Each scene shows the same named points in several views. A view is turned or mirrored, shifted and resized as a whole, has a little noise and may leave points out.
(in the rows, 128 means zero)

Scene 1
View 1
z603: [132 102 143 112 140 124 104  84 121 147 141 163 146 106 157 129 147 150
  99 110 124  86 152 110 156 136 114 122]
z246: [146 107 126 120 138 124 105  83 137 143 166 162 116 128 187 173 150 146
  86 152 123 127 117 108 148 133 105 121]
z597: [114 100 138 120 138 122 111 104 133 134 151 168 136 112 166 138 147 127
 102 131 139  97 144 112 151 146 114 122]
z21: [100 103 141 130 152 128 122 107 149 113 157 157 164 111 166 132 129 138
 121 130 152  85 155  99 150 128 128 110]
z554: [131 106 133 125 147 128 112  90 145 131 164 156 141 122 180 157 140 150
 103 143 135 109 133 102 149 126 116 114]
z357: [168 107 129 115 140 127  97  63 126 158 158 155 122 124 184 168 153 171
  81 136 105 121 121 107 152 125 101 122]
z57: [108 101 136 117 134 119 111 111 133 132 155 174 129 114 167 142 152 113
  99 139 142 105 140 116 151 152 114 125]
z615: [111 106 138 135 156 134 123  99 157 110 166 150 166 118 177 145 125 154
 121 143 151  93 148  93 146 116 128 105]
z42: [107  96 136 108 124 111 103 116 119 145 147 186 113 111 160 136 164  97
  90 131 136 104 138 127 154 169 107 133]
z710: [103 104 130 133 147 127 120 116 159 112 177 163 136 128 185 162 137 119
 111 164 156 117 128 101 143 133 121 113]
z26: [121 106 129 132 147 127 115 101 152 122 174 158 137 127 186 165 138 138
 103 157 144 117 127 101 145 129 117 112]
z688: [104 106 125 134 144 124 120 120 160 112 180 166 124 134 190 171 142 108
 104 174 156 130 119 104 142 140 116 116]
z831: [122 105 134 127 145 125 112  97 143 127 164 159 140 120 177 153 141 141
 104 145 138 108 135 103 147 130 116 116]
View 2
z831: [118 126 115 127 118 136 135 134  96 137 112 139 134 108 141 132 136 138
 133 133 122 151 116 122  79 125 123 119]
z554: [117 128 118 138 114 133 127 130  94 138 116 144 135 113 132 133 135 143
 136 133 119 153 112 116  83 127 132 123]
z615: [112 123  93 108 102 116 126 161 109 139 122 160 163 106 139 134 139 136
 128 103 138 181 124 122  81 108 114 124]
z710: [ 94 110 118 107 122 126 133 140 109 130  90 124 150  90 162 114 139 118
 134 141 134 142 120 131  84 119  92 121]
z357: [136 143 144 187 118 148 114  96  75 139 122 141 108 138 106 139 129 162
 153 148 101 137  94  93  87 153 171 124]
z688: [ 89 105 132 111 131 129 131 129 109 126  75 108 145  87 170 105 138 110
 138 156 130 127 115 130  88 125  85 119]
z26: [104 118 123 129 117 128 121 131 102 131 101 132 144 104 147 119 137 129
 141 136 126 147 112 118  87 127 114 123]
z21: [120 122  82  96 111 128 151 168 104 147 129 158 149 101 145 142 139 138
 113 108 131 178 135 140  70 103 115 119]
z42: [131 128 119 123 147 176 194 123  77 159 110 122  81  92 154 145 134 146
 109 164  91 117 136 160  52 132 132 112]
View 3
z615: [152 113 181  86 171 115 167 179 149 178 102 206 103 175 148 144 103 153
 173 162 179 103 141 135 159 134 151 119]
z710: [168 118 204  53 183 101 171 198 148 195  92 214 109 159 128 142 118 121
 166 170 210 130 165 189 110 111 157 120]
z603: [165 187 158 129 149  72 151 162 142 133 151 165  96 129 122 154  77 156
 177 169 198 106 166  88 143 166 154  96]
z26: [176 135 175  74 177  93 163 198 130 189  91 218 105 131 125 143 109 125
 167 165 198 141 168 150 118 131 148 103]
z42: [190 214 191  98 149  39 150 172 153 136 162 155 105 110  94 160  87 125
 171 182 248 127 202 144  83 147 170  97]
z597: [172 176 186  98 157  70 157 176 149 152 138 174 102 136 117 154  93 137
 172 173 218 117 176 135 117 142 161 105]
z688: [182 135 202  45 184  84 170 209 138 201  86 219 113 136 119 142 123 108
 162 173 221 151 179 195  86 107 158 110]
z57: [177 182 193  87 159  62 158 181 155 154 142 173 107 131 108 154  96 130
 173 178 232 124 185 152  98 136 166 105]
z246: [195 161 141  92 175  79 157 207 101 190  82 225 101  82 108 140 106 121
 161 164 189 168 181 123 109 148 132  78]
View 4
z615: [132 105 141 107  92 125 111 131 149 168 132 149 117 129 121 135 152 171
 134 157 134 102 125 127 135  95 104  86]
z688: [133  87 149 133 119 110 132  88 149 170 115 140 110 144 112 130 144 159
 136 157 119 110 142 118 169 128 133  84]
z710: [132  93 148 125 112 115 125 101 150 170 120 144 114 138 114 131 145 162
 136 156 122 107 137 119 157 120 122  84]
z42: [137  93 118 119  94 152 135 119 163 155 100 138 124 128 108 163 117 142
 124 131 104 135 158  82 134 144 141  97]
z597: [134  99 126 112  91 141 125 126 157 161 113 142 121 126 113 150 131 154
 128 143 117 122 145 102 134 124 125  93]
z357: [113 106  85 107 100 134 142 137 153 175 101 133  94 119 126 148 134 159
 132 162 168 159 144 122 149 110 158 112]
z246: [119  96 105 119 109 125 141 116 153 173 103 134  98 128 120 143 137 158
 132 159 150 145 145 117 159 121 153 102]
z603: [130 108 107  98  78 154 123 151 160 162 112 143 120 116 119 159 130 155
 126 141 132 133 143 103 117 110 126 102]
z831: [128 100 127 112 100 128 125 121 153 168 117 143 113 129 119 140 141 161
 132 153 133 121 136 118 144 113 126  92]
z26: [127  98 133 120 107 118 128 110 150 171 118 141 108 134 118 135 146 164
 135 160 135 118 136 122 155 114 130  90]
z21: [137 104 144 105  87 135 110 134 153 163 128 150 125 127 117 142 145 164
 132 147 118 100 130 115 125 103  99  85]
z554: [124 102 120 111 100 127 126 125 151 171 116 141 108 126 120 140 142 162
 133 156 141 126 137 121 144 110 129  96]
z57: [136  94 130 119  98 139 129 116 158 160 110 142 122 130 110 151 127 150
 129 140 110 123 148  96 139 132 131  91]
View 5
z57: [110 185 108 127 143 135 115  65  83 162 100 100 142 138 145  42 115  66
 134  80 108 123 184  69 102 140  87 204]
z597: [120 178  92 135 138 116 122  71  85 157 108 104 154 142 152  56 120  74
 124  83 105 125 168  72 111 143  88 198]
z831: [119 204  88 159 117 117 110  74  75 166 117 113 155 141 152  83 134  84
 147  90 102 134 155  59 135 148  95 168]
z554: [127 213  76 164 108 106 106  73  71 161 122 112 154 138 160  95 137  92
 141  96  98 133 152  56 135 150  99 160]
z688: [ 76 232 134 173 124 182  90  69  52 196 109 126 146 135 126  48 129  73
 216  67 128 149 180  39 150 150  80 158]
z21: [105 152  84 161 148 111 128  87 100 172 123 129 187 161 135  71 137  86
 141  63 124 141 112  89 154 146  87 180]
z26: [110 224  97 172 109 134  99  73  61 174 121 119 152 134 150  82 135  87
 170  87 108 141 160  48 145 151  92 156]
z357: [167 255  53 154  73  75  98  60  54 133 118  85 123 114 202 118 132  98
 105 136  62 119 189  37 103 151 115 159]
z603: [147 162  57 130 131  71 133  72 100 135 115  96 159 146 172  83 123  82
  81  93  87 117 145  84 103 144 100 203]
z246: [139 250  86 156  88 116  93  59  50 152 115  97 123 119 178  93 128  86
 141 116  80 127 197  33 110 149 104 160]
z615: [108 180  75 183 130 107 117  89  88 176 130 137 188 156 140  95 148  96
 155  71 120 146 103  75 171 150  89 153]
z42: [121 178 108  98 148 130 122  61  85 146  89  81 127 135 155  26 100  57
 106  90  97 108 211  70  70 137  85 229]
View 6
z603: [106 114 146 109 140 138  72  98  86 136 122 114 141 141 155 122 115 115
 144 104 103 112 138 106 121 141 128 115]
z710: [121 116 154  98 108 113  89  75 100 132 108 132 147 127 117 184  87 142
 154 123 111 106 114  95 128 124 131 132]
z42: [101 106 152 110 130 140  82 102 129 120 127 114 162 153 136 149 108 112
 156 120 120  84 144 110 108 145 111 125]
z246: [120  99 175 125 129 140  94  91  98 143 118 122 157 132 137 168 113 148
 142 140  81 107 130 105 130 152 135 128]
z597: [109 114 148 103 126 129  80  91 102 129 119 120 148 140 137 149 104 121
 151 111 114 103 132 102 119 135 122 122]
z57: [107 111 150 105 122 129  82  91 113 125 120 122 153 143 132 158 100 121
 154 117 118  96 133 103 115 136 119 127]
z688: [122 111 162 104 103 115  96  75 110 130 108 134 154 126 111 197  86 148
 156 135 110 100 114  97 126 127 129 136]
z554: [116 112 154 109 127 129  83  86  86 140 113 123 143 131 139 152 105 134
 143 119  96 114 126 100 129 137 133 124]
z615: [120 126 142  92 117 111  75  74  70 140 105 128 127 122 135 155  92 134
 145 103 105 126 114  91 133 118 140 122]
z357: [118  95 175 131 143 150  93  97  82 151 122 115 151 133 151 147 124 147
 132 138  67 116 135 108 133 161 139 123]
z831: [117 113 154 106 123 125  84  83  89 138 113 124 146 129 133 161 100 137
 146 119 101 111 124  99 128 133 133 126]
z21: [114 129 135  89 119 113  71  79  80 133 107 125 130 129 136 145  94 122
 151  97 118 117 119  94 127 116 132 120]

Which points are out of place in each view (at most two, in the order of its rows)? Write - if all are in place.
view 1 | z42
view 2 | -
view 3 | z710, z246
view 4 | -
view 5 | z688
view 6 | z554

Scene 2
View 1
z523: [129 105  94 176 134 101 133  80 167 154 137 150 143 116 123 113 107  93
 113 139  93 146 127  91 141 123 165 105]
z916: [116 104  96 148  99  91  86 120 141 113 143 141 142 110 100 139 108  97
 149 144 111 143 110  96 194 126 178 172]
z683: [128  97 101 147  90 110  86 106 139 127 147 133 138 108 104 148 110  90
 139 141 104 141  93 106 206 140 167 179]
z162: [176  56 106 156 103 165 116  40 153 167 153 123 150 112 124 151 124  45
  91 133  76 127  56 125 214 172 139 157]
z810: [117 223 122 199 140  97 120 136 171 167 100 172  84  82 107 119  94 180
 123 165  61 132 193  85  77  71 146  56]
z471: [ 95 209 108 179 131  62 103 165 165 135 104 169  95  94 100 116  93 180
 156 163  91 138 191  74  96  67 167  88]
z622: [154 121 119 158  93 146  98  84 145 161 136 137 126  97 109 166 121  91
 115 147  74 123  90 116 200 144 138 158]
z589: [176 136 135 172 108 170 117  61 160 193 128 140 109  91 120 161 124 100
  88 148  45 118 102 120 172 140 117 115]
z458: [104 216 119 177 115  74  92 172 157 133 108 165  83  85  94 140  95 187
 158 168  79 128 183  80 116  73 161 105]
z462: [173 125 135 153  75 173  79  78 138 173 138 123 116  87 107 188 132  88
 110 150  57 109  74 127 229 158 121 174]
z972: [113 118  87 171 137  82 125 104 169 133 136 152 139 117 117 105  98 106
 126 139 102 152 145  83 131 107 177 109]
z744: [121 197 125 165 101 103  81 149 149 142 116 153  88  81  91 160 104 163
 151 163  75 127 154  96 151  93 151 133]
View 2
z683: [110 155 140 140 110 108 151 117 109 107  96 127 130 126 144 133 143 120
 110 139 127 148 132 130 149  89 141 134]
z523: [119 146 146 128 123  92 174 121 120 124 126 111 134 122 158 132 139 148
 123 154 146 123 156 124 127 129 124 140]
z458: [147 127 134 129 170  99 116 139 150 118 123 121 125 130 114 142 117 136
  92 137 164 127 120 113 131 176 163 161]
z462: [111 177 135 118 126 100 122 144 107  84  85 156 146 128 124 122 158 110
 136 127 120 161 134 116 188  90 152 125]
z589: [122 167 132 103 142  82 143 153 116  97 121 141 155 124 137 118 162 136
 152 142 138 137 156 109 169 132 131 130]
z916: [113 144 147 147 116 111 152 109 116 115 100 120 121 126 143 137 131 122
  96 141 133 141 127 135 137  96 145 139]
z744: [131 135 139 136 148 104 127 129 137 117 112 122 127 129 123 139 126 130
  97 137 151 135 122 118 137 143 158 154]
z810: [150 122 135 117 182  88 135 144 151 128 145 109 133 127 124 137 121 155
 109 148 177 110 139 106 125 200 149 163]
z622: [114 165 137 120 126  97 144 138 111 101 105 136 143 127 139 126 153 126
 132 137 129 145 142 119 165 108 138 130]
z471: [147 116 140 135 167 102 134 126 152 134 131 103 119 126 127 144 112 149
  85 144 172 113 126 118 109 182 154 167]
z162: [100 179 142 117 102  92 167 134  95  98 104 139 149 126 157 121 171 128
 151 143 115 145 160 123 170  80 117 116]
View 3
z972: [ 82 117 129  99 145 112 103  90 134 114 116 171 129  96 174 127 172 129
  78 144 175 131 134 145 173 130 145 132]
z462: [127 142 141 121  62 113 138 118 127  98 160 131 109 175 115  89 115 134
 121 148 112 124 104 121 156 123 125 124]
z916: [102 131 147 104 111  74 133  85 127 109 146 171 124 115 153 111 144 136
  95 159 159 112 133 149 161 123 123 130]
z622: [112 128 134 115  92 126 128 113 129 102 141 141 121 148 138 104 142 131
 106 151 130 132 115 127 166 129 131 126]
z810: [ 59 128  98 100 158 136  39 102 152 122  78 186  99 133 177  96 166 101
  68  65 178 118 129 129 148 120 176 128]
z523: [ 95 117 136 103 125 126 120 103 130 110 132 151 135 110 163 128 170 128
  95 163 158 141 128 135 180 134 136 131]
z683: [108 129 146 110  98  87 137  91 126 107 153 156 124 125 146 112 139 136
 105 166 148 119 125 144 162 126 120 128]
z471: [ 61 135 111  98 155  98  57  84 149 124  87 201 100 115 182  98 158 109
  65  77 191 100 137 147 145 119 161 130]
z162: [126 117 142 116  84 147 153 122 120  97 160 119 144 140 137 124 154 141
 118 190 118 155 113 120 186 138 124 131]
View 4
z589: [160 133  30  52 140 145 151 143  89 130 168 168  96 116 100 117 111 178
 117 141 202 107 115  88  54  96 163 133]
z462: [155  85  50  66 210 156 133 152 108 113 189 117  67 109 141 141  99 129
  89 141 158  95  90  82   8 109 187 158]
z458: [215 221  55 131 117 113 116 129  98  76  70 172 137 121 123 115 138 133
 108  91 161  99 235 146 119 154 225 166]
z471: [211 226  55 141 101  95 106 127 110  90  64 189 146 124 112 115 150 138
 130  89 173 107 249 149 141 153 212 144]
z916: [141 107  46 134 190  90  80 130 165 125 150 128  98 120 140 149 148 105
 143 116 157 120 173 100  80 139 196 124]
z972: [153 151  35 131 124  78  91 127 152 137 126 174 119 124 100 125 153 139
 169 112 191 134 196 105 123 126 173 106]
z523: [147 138  28 107 124  89 105 132 141 144 145 174 112 124  95 122 148 151
 166 118 204 133 172  94 106 110 160 101]
z622: [152 106  38  80 178 129 125 139 119 127 173 144  83 112 122 130 115 141
 123 133 178 110 121  84  47 112 177 133]
z810: [221 236  44 111  71 116 139 128  75  94  67 206 149 121  94  98 135 177
 123  99 196 103 225 143 135 133 195 153]
z744: [193 170  54 122 151 118 109 135 113  90 106 151 116 120 133 129 132 129
 109 101 159 101 195 125  86 144 213 159]
z683: [138  94  40 120 198 102  89 135 153 130 161 127  83 118 135 144 135 109
 140 125 162 119 151  88  61 127 187 122]
z162: [115  61  24  65 185 124 120 138 139 161 214 141  71 114 108 137 118 148
 148 152 198 126  81  57  37  84 142 104]
View 5
z810: [ 93 142  73 142  16 171 224 126 105 170  59  85 139 119 190  87 168 164
  77  96 108 102 204 114 101 154  68 147]
z523: [ 70 127 122  94 118 137 182 133  81 150 114 113 117 106 153 152 162 191
 118 102 168 106 182 130  54 143 155  94]
z458: [105 113  90 133  33 143 185 120 126 168  45  60 149 105 177  71 169 146
 121 112  77 103 184 108 114 155  86 148]
z916: [ 93  90 142  92 138  99 123 118 115 151  98  82 133  88 129 133 158 168
 179 116 120 113 155 114  71 156 175  89]
z589: [130 115 102 133  63 191 149  89  86 129 152 126 133 115 114 183 130 212
  97  90 155 128 166 111  50 183 139  54]
z972: [ 52 131 119  93 120 120 204 156  83 171  75  99 116 105 178 110 177 167
 125 108 151  94 191 135  69 130 140 124]
z683: [101  91 142  96 136 107 115 104 113 142 123  90 133  90 113 156 152 180
 174 113 131 118 148 113  62 164 183  72]
z622: [123  96 127 116 101 152 123  90  99 133 142 106 137 100 106 176 137 201
 139 102 142 122 153 107  53 180 166  56]
z471: [ 82 128  88 123  48 135 206 143 117 179  42  65 140 109 192  65 178 147
 116 106  90  94 193 116 109 143  88 151]
z462: [157  77 127 129  87 157  78  60 118 116 157 100 149  98  73 191 121 199
 158 110 120 131 134  90  57 202 166  34]
z744: [112 102 110 123  63 131 149 110 126 156  77  69 148  96 154 108 158 160
 140 110  92 107 165 102  95 167 118 114]
View 6
z458: [108 175 139 121 112 171  61 123 168 120 189  82 128 161 161 141 169 137
 165 132 109 180 132 116 197 164 126  84]
z744: [123 160 123 132 127 161  93 110 161 119 162  95 118 157 161 126 153 148
 170 149 110 148 130 116 165 143 136  93]
z162: [130 135 114 156 154 155 163 103 163 105  95 114  99 127 158 106 109 172
 189 145 143  79 123 121  74  93 140 148]
z810: [ 89 188 161 111 110 189  60 142 189 107 182  66 124 139 157 140 173 136
 174 107 138 185 124 113 194 168 104 119]
z523: [ 84 173 137 157 128 182 130 115 186 115 130 102 131 124 178 132 145 137
 179 113 136 119 136 131 107 117 132 136]
z622: [137 136 120 139 145 155 139 110 162 109 116 103  96 136 152 109 120 175
 183 149 137 105 122 112 112 111 137 132]
z683: [127 143 101 162 142 151 144  91 153 123 124 117 114 152 173 115 129 159
 175 159 117  99 135 125 109 105 154 104]
z916: [119 149 102 167 138 156 136  89 153 130 138 120 125 153 179 125 141 146
 175 155 102 112 138 130 115 111 159  95]
z972: [ 77 178 133 160 122 184 118 111 183 119 145 105 141 133 186 140 158 128
 178 112 123 130 139 137 122 126 139 118]
z589: [130 143 140 119 145 162 124 130 175  93 111  82  86 122 140 108 118 179
 191 135 162 113 115 104 115 121 115 155]

Which points are out of place in each view (at most two, in the order of its rows)? Write - if all are in place.
view 1 | z462, z744
view 2 | z458
view 3 | z523
view 4 | -
view 5 | z972
view 6 | z162

Scene 3
View 1
z785: [120 144 150 172 190  31  65  56  91 107 102 180 156  60 113  90  78 133
 116 169 137  84 142 101 126 164 168 112]
z155: [119 151 147 105 126 143  75 111  85 147 163 116 115  74 102 122 106 149
 103  84  96  84 169 125 112  83 159 145]
z271: [104 163 170 121 160  31 119 103 109 127 105 172 150 103 107  89 125  81
  73 120 135  89 139 129  91 169 159 113]
z465: [101 161 165 109 135 105  99 102 102 142 126 142 143  91 116 113 129 112
  88  83 113  83 144 124 105 111 163 122]
z983: [118 150 152 117 144 103  79 100  89 138 148 135 126  75 105 112 102 133
  99 105 112  87 161 123 110 114 161 134]
z661: [124 156 152 105 151  60 107 126  86 142 159 141 113  93  84  92 101 110
  82 131 121  95 174 139  95 156 145 148]
z131: [125 157 153 107 152  53 108 123  89 141 154 144 116  90  81  92 100 108
  82 134 123  96 174 137  94 159 146 145]
z436: [118 146 150 155 172  65  66  68  94 120 117 164 146  65 115  99  88 141
 115 141 125  86 145 105 123 140 170 121]
z82: [106 164 167  86 123 102 114 128 101 150 146 133 124 103 100 109 132 100
  74  79 111  86 161 140  91 119 150 137]
z757: [134 143 135 125 137 147  49  96  76 145 175 116 108  52  98 121  78 176
 123 108  94  83 180 115 129  82 160 153]
z460: [ 92 159 173 125 143  96  94  84 111 129 100 156 158  91 130 115 132 112
  89  83 120  79 127 114 109 112 169 107]
z224: [ 90 162 173 116 141  92 102  86 114 132 101 157 159  94 132 114 139 108
  84  80 120  78 128 119 105 116 170 105]
z446: [101 154 162 123 144 115  80  84 101 132 119 144 147  79 124 117 119 130
  99  86 113  79 139 114 114 101 169 118]
View 2
z131: [151  80 169 134 195 127 146 128 108 111 158 130 180 146 153 157 109 147
 139 119 134 135 152 136 118 130 115 178]
z661: [151  82 168 133 194 129 149 127 109 113 157 126 177 144 152 161 108 143
 136 120 127 134 153 137 118 131 116 179]
z224: [131 116 151 155 158 113 143 104 123 102 123  98 123 138 166 173  92 130
 108 150 160 122 166 160 132  93 142 156]
z155: [124  93 171 132 171 112 171  87 134 107 150  67 145 119 149 173 106  87
  99 132 102 121 167 119 132 144 115 161]
z460: [121 105 159 152 167 118 141  99 127  87 122  98 117 133 166 163  84 124
 111 157 163 122 172 160 138  90 138 150]
z436: [117  61 186 136 207 134 138 104 125  55 134 123 143 122 157 133  70 125
 135 150 152 129 177 132 139 115 116 155]
z785: [115  44 195 135 222 144 127 109 120  36 133 146 150 125 160 115  58 141
 153 153 169 133 183 136 138 106 114 154]
z983: [128  83 171 135 184 120 158 100 126  94 145  94 149 125 153 159  96 112
 117 135 124 127 168 129 129 129 119 162]
z82: [143 120 147 149 152 109 155 109 122 128 139  88 141 144 158 184 114 126
 102 133 133 123 154 152 123 114 136 168]
View 3
z82: [173 175 101 103 128 172 134 116 122 141 124 121 146 163 130 107 122 131
 115 102 111 156 164 132  93 129 147 118]
z661: [175 194  94 109 110 159 156 118 141 183 157 122 120 169 119  84  85 116
 149  90 129 134 164 133 100 132 123  81]
z446: [126 158 151 109 125 165 128 109 136 157 150 115 151 152 176 119 120 137
 116 100 142 145 145 113 108 153 136 135]
z436: [115 173 161 109 109 150 155 111 169 202 183 111 131 160 180 102  85 123
 150  95 177 117 141 109 118 159 108 109]
z155: [133 152 114 123 119 184 111 116  73 156 165 115 130 126 166  94 123 133
 122  70 117 148 148 118  90 136 130 124]
z131: [171 194  95 108 111 156 160 120 148 183 154 124 120 172 120  84  85 114
 149  94 133 136 165 134  98 132 123  79]
z465: [148 167 133 106 130 166 136 112 139 150 136 115 151 160 153 116 121 134
 114 104 130 151 151 121 103 144 141 126]
z757: [110 148 118 135 108 184 107 115  60 179 201 108 117 110 187  83 110 133
 141  52 126 130 140 112  93 151 113 115]
z224: [149 168 150  99 136 161 138 109 161 141 122 117 164 171 156 131 123 138
 104 121 138 154 151 120 108 148 149 139]
z785: [109 186 174 109 106 137 175 112 204 223 193 114 126 174 181  99  64 116
 164 102 195 106 142 108 130 165  99  95]
z983: [147 172 117 114 118 169 135 118 120 168 157 118 134 153 149  98 107 127
 132  87 129 139 152 123 100 141 128 110]
z271: [169 197 136  90 126 143 174 113 205 173 130 122 149 199 126 115  87 120
 132 128 155 137 163 126 113 139 132 100]
z460: [133 163 161  98 132 155 142 107 164 150 135 112 161 166 170 130 120 139
 111 120 150 149 148 114 112 154 142 139]
View 4
z465: [151 104 141 132 140 112 144 100 112 134 104 108 143 109 111 137 116 125
 159 130 132 117  94 118 151 158 170  77]
z757: [166 137 197 157 162 101 117 134  87 103 102  73 158 121 144 148  70 111
 145  98 130  80  74 143 124 163 157 109]
z661: [145 108 150 155 141  85 128 110 131  74 112 106 146  90 120 158 119 133
 145 139 127 144  98 155 147 125 165  74]
z983: [151 116 158 145 149 106 127 116 108 111 105  94 149 110 122 149 102 119
 149 123 130 107  90 134 140 154 163  90]
z82: [159  99 159 131 137  94 149  91 120 120 111 113 140 104 115 137 115 146
 163 121 137 144  91 127 157 157 181  67]
z271: [126  93  95 134 134 111 134 101 140 111 106 118 138  88  98 158 147 121
 145 168 121 142 113 130 158 122 162  68]
z785: [109 122  89 156 147 131  98 141 120  97  96  88 153  90 108 179 127  77
 118 175 110  85 109 137 132 115 130 102]
z131: [141 108 146 154 140  86 124 108 134  74 113 107 144  89 121 159 120 128
 145 143 126 146 101 155 147 122 163  72]
z436: [125 122 116 149 149 126 111 133 112 107  99  88 152 102 114 164 113  89
 129 155 119  86 102 133 135 131 141 100]
z446: [148 113 140 130 147 123 137 112 104 142 101  99 146 115 113 142 107 112
 151 129 129  95  92 113 143 162 164  88]
z224: [146  97 121 120 138 123 149  96 113 151 104 113 140 109 104 138 126 124
 159 138 132 116  99 105 155 160 173  74]
z460: [143 104 116 122 140 133 141 104 112 153  98 107 142 112 101 143 123 112
 153 143 129 104 100 106 152 158 165  80]
View 5
z465: [104 122 125  84 128 118 138 134 130 106 123 105 109 134 148 151 150 159
  95 123 132 150 139 139 114 127 117 168]
z446: [105 122 112  89 129 112 139 123 141 104 126 114  96 145 139 166 152 142
 101 118 129 153 141 142 126 133 117 164]
z131: [ 83 139 152  75 123 105 100 131 101 118 137 102 129 120 155 115 166 164
 125 112 142 128 156 171 109  96 131 168]
z785: [ 57 142  86  50 121 101  76 130 130 109 142 138 104 150 126 170 202 118
 153  99 138 140 155 186 145 104 119 147]
z155: [126 126 148 132 137 101 146 101 126 124 130  92  90 146 145 145 130 139
  99 108 119 141 158 147 115 131 136 169]
z436: [ 80 136 100  72 124 101  96 123 133 111 138 127  99 151 130 165 181 122
 136 101 130 145 154 170 137 114 121 151]
z271: [ 70 131 116  34 116 119 101 159 118  97 129 114 137 118 150 139 183 175
 115 129 151 140 132 156 118 102 110 165]
z983: [103 129 135 104 130 104 125 114 124 119 134 104 101 142 142 145 151 140
 113 110 128 142 153 156 120 121 130 164]
z460: [ 99 120  98  68 126 121 136 141 141  96 122 118 105 139 140 171 160 156
  97 126 133 157 132 135 125 133 108 162]
z224: [103 118 112  67 125 125 142 144 138  95 118 112 113 131 148 160 153 166
  87 133 136 154 126 131 118 132 108 167]
z757: [118 131 144 146 138  88 132  80 128 134 138  98  78 160 136 150 136 112
 119  93 111 139 173 162 126 128 147 163]

Which points are out of place in each view (at most two, in the order of its rows)? Write - if all are in place.
view 1 | z224
view 2 | z82
view 3 | z983
view 4 | -
view 5 | -
